Each scene shows the same named points in several views. A view is turned or mirrored, shifted and resized as a whole, has a little noise and may leave points out.

Scene 1
View 1
Q_126: -27,-41,60,3,24,-26,-14,27,20,21,-15,-12,36,3,-16,41,34,-41,7,22,38,15,-18,-30,18,45,-9
Q_407: -6,6,35,-7,-13,-18,20,-6,-18,-3,0,10,-2,0,49,27,7,49,60,-6,12,-10,-4,1,35,33,37
Q_138: -17,-38,64,0,24,-49,-48,18,-45,28,12,-6,52,-23,11,26,2,16,-36,-11,32,13,-24,6,-33,18,4
Q_465: -5,-29,54,-2,-6,10,-10,-24,13,22,-10,-31,36,-11,32,55,25,30,-11,20,12,57,-47,-37,29,61,11
Q_890: -35,3,39,13,19,-37,-1,8,7,8,8,-20,62,1,17,54,33,43,24,-21,-42,-13,-12,54,-21,68,17
Q_952: -41,-12,39,-4,5,-37,23,17,8,2,7,-25,38,20,33,47,46,-8,52,3,-11,-11,-7,20,-18,55,-11
Q_726: -14,-19,38,-3,-13,-3,19,-13,5,9,-8,-8,10,8,37,43,26,15,32,23,11,22,-27,-29,24,49,9
Q_71: -35,-28,54,-2,6,-45,-15,22,-24,9,7,-5,51,-2,29,27,21,-5,21,1,20,-10,-10,16,-22,27,-8
Q_333: -21,-7,47,1,7,-17,9,5,17,9,-5,-20,36,4,22,48,32,12,35,5,3,1,-14,2,24,59,12
Q_34: -39,-27,36,15,-16,-20,-2,3,-9,-3,-9,18,44,7,30,30,22,22,41,15,-18,10,-18,15,-11,40,6
Q_24: -14,-15,40,-3,24,-26,4,-8,3,24,16,-44,32,-4,17,68,35,41,-15,-12,-25,34,-35,6,-31,68,7
Q_57: -37,-6,49,16,13,-40,-12,23,-10,9,-2,10,56,2,11,27,20,7,28,-2,-1,-38,-2,38,-9,38,12
Q_200: -26,-41,51,6,-9,2,-4,-16,12,24,-7,-29,47,5,30,54,39,-6,-17,36,2,45,-51,-29,-9,60,-17
Q_21: -18,15,44,8,21,-31,9,10,-1,16,2,-1,24,2,10,34,18,16,24,-7,8,-46,-4,20,15,46,25
Q_148: -13,-18,57,1,3,-25,-27,5,-21,13,-2,2,44,-18,27,28,4,37,10,-5,22,12,-17,3,16,31,23
Q_555: -3,15,30,13,16,-16,5,-18,-4,15,4,-1,16,-11,14,50,8,85,8,-24,-32,1,-22,23,11,60,53
Q_676: -15,15,29,16,0,-1,23,-10,28,0,-17,7,15,6,13,48,23,51,53,0,-26,-7,-11,9,50,69,45
Q_260: -35,9,60,7,15,-52,-9,28,-32,16,10,5,53,3,30,10,13,-22,16,-1,36,-84,5,40,-14,19,1
Q_897: 15,-21,53,-11,0,-16,-22,2,-29,11,-9,21,-8,-26,18,18,-17,48,18,-5,58,29,-12,-40,60,12,48
Q_54: -35,-32,58,18,23,-52,-35,39,-34,22,-6,36,38,-3,-15,3,4,-35,-9,14,47,-40,-5,6,-19,5,-1
Q_206: -19,26,49,-18,-1,-42,12,0,-27,-1,28,-35,53,-5,80,40,19,59,54,-37,-7,-37,2,57,-5,45,23
Q_933: -21,4,47,16,5,-31,-9,-2,-38,22,8,17,32,-5,29,16,2,21,-13,3,13,-47,-20,25,-22,23,18
Q_671: -43,-2,42,17,12,-42,0,21,-5,6,1,7,53,8,15,31,27,6,36,-3,-13,-41,-2,44,-18,43,6
Q_995: -14,12,35,-2,-4,-19,20,-10,-5,2,7,-13,23,2,46,45,21,57,45,-13,-18,-7,-12,21,13,53,30
View 2
Q_676: 28,7,-34,17,-32,14,15,-50,-9,-20,-19,-8,17,-54,-40,3,-4,-24,-55,9,50,31,-14,-11,-27,26,27
Q_126: -11,-26,-24,-14,-70,10,1,-27,47,-16,-26,24,-40,-30,24,24,-39,-20,35,4,61,5,-1,-23,-17,-24,39
Q_555: 19,10,-25,5,-7,30,24,-26,-6,-27,-1,17,12,-45,-60,11,26,5,-45,-6,-2,26,1,-31,-24,30,38
Q_671: 32,-20,14,9,-30,-16,-2,-48,-13,-12,-27,1,-12,-18,-7,26,24,-17,14,-28,16,-12,-17,-17,-26,1,13
Q_200: -29,14,-15,-52,-77,3,17,-3,58,-24,-8,-12,-36,-36,7,25,-14,0,-24,-10,32,-2,0,-4,-20,-28,60
Q_933: 17,-6,21,-2,-22,4,-5,-24,-19,-36,-14,17,-15,-36,-4,6,12,15,19,-11,-29,3,-2,-25,5,-15,7
Q_333: 3,-3,-15,3,-44,3,10,-38,19,-12,-29,-3,-18,-25,-17,18,-7,-19,-23,2,47,10,-9,-13,-8,5,37
Q_897: -4,2,-39,9,-17,27,-14,17,12,-56,-21,47,-11,-62,-15,-28,-36,-3,12,48,22,51,-3,-13,38,34,48
Q_138: -14,-19,10,-28,-23,7,-2,16,27,-37,-14,54,-42,-24,-1,27,10,14,54,-12,-22,-5,10,-30,2,-1,47
Q_57: 24,-22,15,5,-28,-13,-4,-41,-13,-18,-30,13,-14,-26,-7,27,14,-18,23,-19,16,-7,-11,-19,-21,4,13
Q_407: 24,10,-23,29,-16,5,-7,-23,-8,-31,-25,-6,4,-35,-23,-26,2,-9,-29,19,24,28,-28,-3,29,29,31
Q_34: 21,-1,-7,-16,-43,-22,-7,-11,4,-29,-16,-13,-5,-39,0,5,16,-17,-4,-20,23,-1,-28,7,-23,12,39
Q_206: 15,4,28,31,7,-16,7,-36,-15,-3,-44,-9,-14,10,-53,16,50,-7,-34,-10,-5,-7,-17,-11,33,37,29
Q_71: 5,-18,11,-6,-35,-17,-9,-15,16,-21,-29,12,-33,-12,8,17,12,-8,32,-17,13,-14,-15,-12,4,-2,34
Q_890: 20,-9,7,-1,-20,-5,20,-43,1,-2,-19,4,-8,-13,-43,44,44,-13,-22,-36,12,-14,-7,-24,-42,20,36
Q_148: -4,-2,-1,-11,-24,2,-2,-1,7,-37,-26,29,-19,-41,-20,12,-2,-8,9,9,8,15,1,-12,6,21,42
Q_726: -2,13,-32,-6,-55,8,4,-17,31,-26,-16,-17,-15,-38,-2,-11,-18,-7,-33,11,42,20,-19,-1,8,-4,46
Q_465: -36,22,-28,-41,-58,19,22,4,52,-32,-14,7,-27,-49,-21,18,-23,-4,-41,16,34,23,10,-8,-7,-1,66
Q_54: 19,-39,12,-5,-41,-3,-24,-21,-4,-37,-23,43,-33,-37,38,13,-17,-2,88,-8,2,-2,-5,-28,-7,-26,7
Q_24: -9,4,-24,-22,-34,25,34,-15,49,-6,3,9,-24,-9,-34,32,28,13,-31,-25,9,-5,2,-34,-26,-1,64
Q_21: 25,-15,-6,28,-25,17,5,-57,-11,-15,-24,14,-9,-26,-18,10,-2,-5,1,2,19,14,-4,-33,-3,-3,6
Q_952: 19,-13,-5,11,-46,-16,5,-45,24,4,-28,-24,-23,4,0,18,21,-18,-10,-27,43,-19,-29,-10,-10,-6,34
Q_995: 18,11,-12,17,-18,3,11,-32,-2,-16,-20,-10,1,-23,-41,2,23,-9,-47,-4,18,13,-18,-10,3,26,35
View 3
Q_206: 2,-22,28,-30,4,38,12,11,-15,18,19,12,-26,26,-6,-26,-15,-21,13,0,13,-7,-18,6,10,-18,-27
Q_671: 35,-24,31,-6,0,13,6,26,-4,24,2,21,-3,25,-9,-9,1,-14,-21,-4,7,1,2,-23,-13,-18,-1
Q_260: 20,-27,16,26,-4,-9,-4,42,3,41,10,17,-10,29,-12,-30,1,-13,-17,-16,30,10,-6,-6,-14,-43,-3
Q_24: 32,-1,7,-27,22,38,11,3,-17,2,3,17,3,-15,-7,10,10,-20,-29,-44,5,-12,-18,-32,18,14,-15
Q_21: 10,-13,20,-7,-5,4,-3,24,-4,8,5,11,-2,16,-3,-10,1,-5,-33,-5,21,14,3,-18,4,-10,-10
Q_34: 34,-11,32,-11,8,20,-1,1,4,11,-14,20,-3,21,-9,8,11,-45,-24,3,3,4,-14,-27,-15,-2,0
Q_933: 11,-19,21,6,13,2,0,19,7,28,14,21,-4,29,-19,-12,3,-36,-42,-28,26,9,-10,-2,-3,-6,-6
Q_54: 36,-15,12,27,1,-23,-13,37,21,48,-2,25,2,12,-10,-10,27,-37,-46,-29,32,20,-2,-29,-18,-34,-1
Q_57: 34,-27,28,-4,-1,8,1,25,5,29,1,20,-4,24,-4,-9,8,-18,-25,-7,15,4,-1,-24,-8,-19,-4
Q_555: 2,-14,30,-47,6,28,7,0,-2,1,15,16,-3,14,-2,5,1,-23,-47,-12,15,6,1,-13,26,27,-24
Q_148: 17,-14,16,-12,7,14,-7,4,18,24,-5,15,-11,11,6,1,23,-45,-31,-15,29,9,-22,-18,15,-4,-19
Q_676: 7,-8,32,-33,-9,22,-5,-3,-2,-22,-10,5,-2,19,9,10,1,-9,-39,25,10,16,1,-22,12,18,-10
Q_995: 4,-8,27,-31,3,30,3,0,-10,-4,3,10,-11,17,-4,-3,-5,-24,-18,7,9,5,-11,-10,8,6,-18
Q_200: 44,3,-3,13,25,28,-5,-8,-2,-9,-31,10,8,-5,0,23,22,-34,-31,-35,10,-6,-42,-38,3,12,9
Q_897: -14,13,6,-17,-3,-5,-28,-6,29,10,-10,7,-15,-3,11,3,34,-64,-49,0,45,36,-20,-14,23,-1,-36
Q_138: 33,-14,4,1,20,7,0,19,17,50,6,27,-5,-2,-6,-5,31,-52,-36,-56,32,1,-24,-24,11,-16,-19
Q_726: 12,14,8,-3,7,18,-14,-8,-3,-19,-25,4,-2,0,-2,12,13,-36,-28,1,13,14,-26,-25,-1,6,-5
Q_952: 36,-5,19,-4,3,24,3,17,-20,2,-12,14,-3,3,-10,-4,1,-12,-1,-2,-3,-2,-11,-32,-17,-21,0
Q_465: 23,4,-3,-7,17,30,-10,-18,7,-15,-27,4,0,-8,13,23,26,-36,-36,-26,23,2,-43,-30,26,22,-7
Q_890: 37,-29,33,-32,6,35,18,16,-12,17,9,21,-3,17,-3,-3,-2,-6,-18,-15,1,-12,-2,-27,7,0,-9
View 4
Q_24: 60,-10,-8,15,19,12,9,-4,46,-16,24,21,18,-18,-2,-30,-26,-17,-4,-5,-39,-80,-17,-13,-13,-14,-15
Q_260: 23,10,17,26,16,-14,50,73,-18,1,-12,-43,7,-25,27,5,-36,-8,11,-36,36,15,-8,-29,16,59,-22
Q_407: -32,10,-23,-12,2,-17,-10,33,-31,-40,-19,-9,2,-45,31,-22,-44,-36,-19,-5,-8,-20,3,17,-30,-21,-21
Q_126: 34,-10,29,23,-29,-21,-23,2,-9,10,3,-44,23,-34,-23,-11,-28,38,2,-46,20,-72,-27,-13,37,-6,-34
Q_671: 18,-8,8,-2,19,-9,43,41,9,10,-8,-10,21,-32,27,7,-46,-25,10,-55,-1,-23,7,-4,12,30,-10
Q_57: 24,-6,7,5,14,-8,34,38,1,15,-7,-18,16,-32,26,6,-47,-13,21,-49,4,-15,1,1,9,22,-19
Q_206: 7,1,-18,-14,34,-12,34,51,21,-42,-22,23,-12,-27,37,-3,-34,-75,15,-10,-18,12,-1,-46,-38,9,-10
Q_138: 76,-4,-21,58,29,12,22,16,-3,0,6,-36,12,-27,12,4,-49,36,31,1,3,-31,-53,-12,-14,16,-51
Q_21: 8,12,14,0,-2,-5,22,47,-9,-5,13,-19,-4,-32,17,-24,-32,-21,3,-28,0,-18,14,6,4,7,-11
Q_333: 10,-5,11,-7,-13,-19,-14,14,7,-7,-8,-2,14,-30,3,-20,-26,-20,-4,-33,-7,-45,-2,-9,3,-18,-18
Q_890: 39,-14,0,-13,25,3,38,23,44,8,6,24,11,-24,22,-4,-40,-43,25,-44,-32,-33,11,-4,-7,6,-5
Q_148: 29,-1,-18,21,9,-4,-9,13,-12,-5,-12,-17,9,-32,20,-8,-45,3,20,-7,-4,-17,-26,5,-26,-17,-44
Q_200: 53,-17,9,29,1,-12,-40,-21,27,10,-18,6,66,-15,-7,-29,-13,11,-34,-15,-1,-82,-33,-10,6,-12,-33
Q_71: 32,-13,-6,22,20,-16,21,25,-1,-7,-18,-26,25,-33,14,13,-46,3,7,-32,11,-33,-30,-27,6,24,-29
Q_933: 34,13,-8,34,30,8,34,49,-13,4,-1,-23,23,-23,38,-17,-41,-4,-6,-4,11,-3,-6,14,-12,33,-29
Q_54: 39,1,7,47,8,-5,35,43,-39,20,1,-71,21,-38,16,12,-56,49,16,-37,38,-22,-28,8,26,44,-41
Q_676: -20,6,5,-34,-17,-8,-18,17,-2,0,1,14,7,-35,21,-38,-34,-44,-6,-34,-27,-35,34,43,-14,-40,-10
Q_995: -4,3,-15,-18,13,-9,6,26,9,-26,-9,18,8,-31,29,-24,-36,-52,-9,-13,-26,-27,11,3,-28,-16,-10

In a view up to two points have been moved. Name them for each view, in the order of its rows, or write -.
view 1 -> -
view 2 -> Q_21
view 3 -> Q_260
view 4 -> -
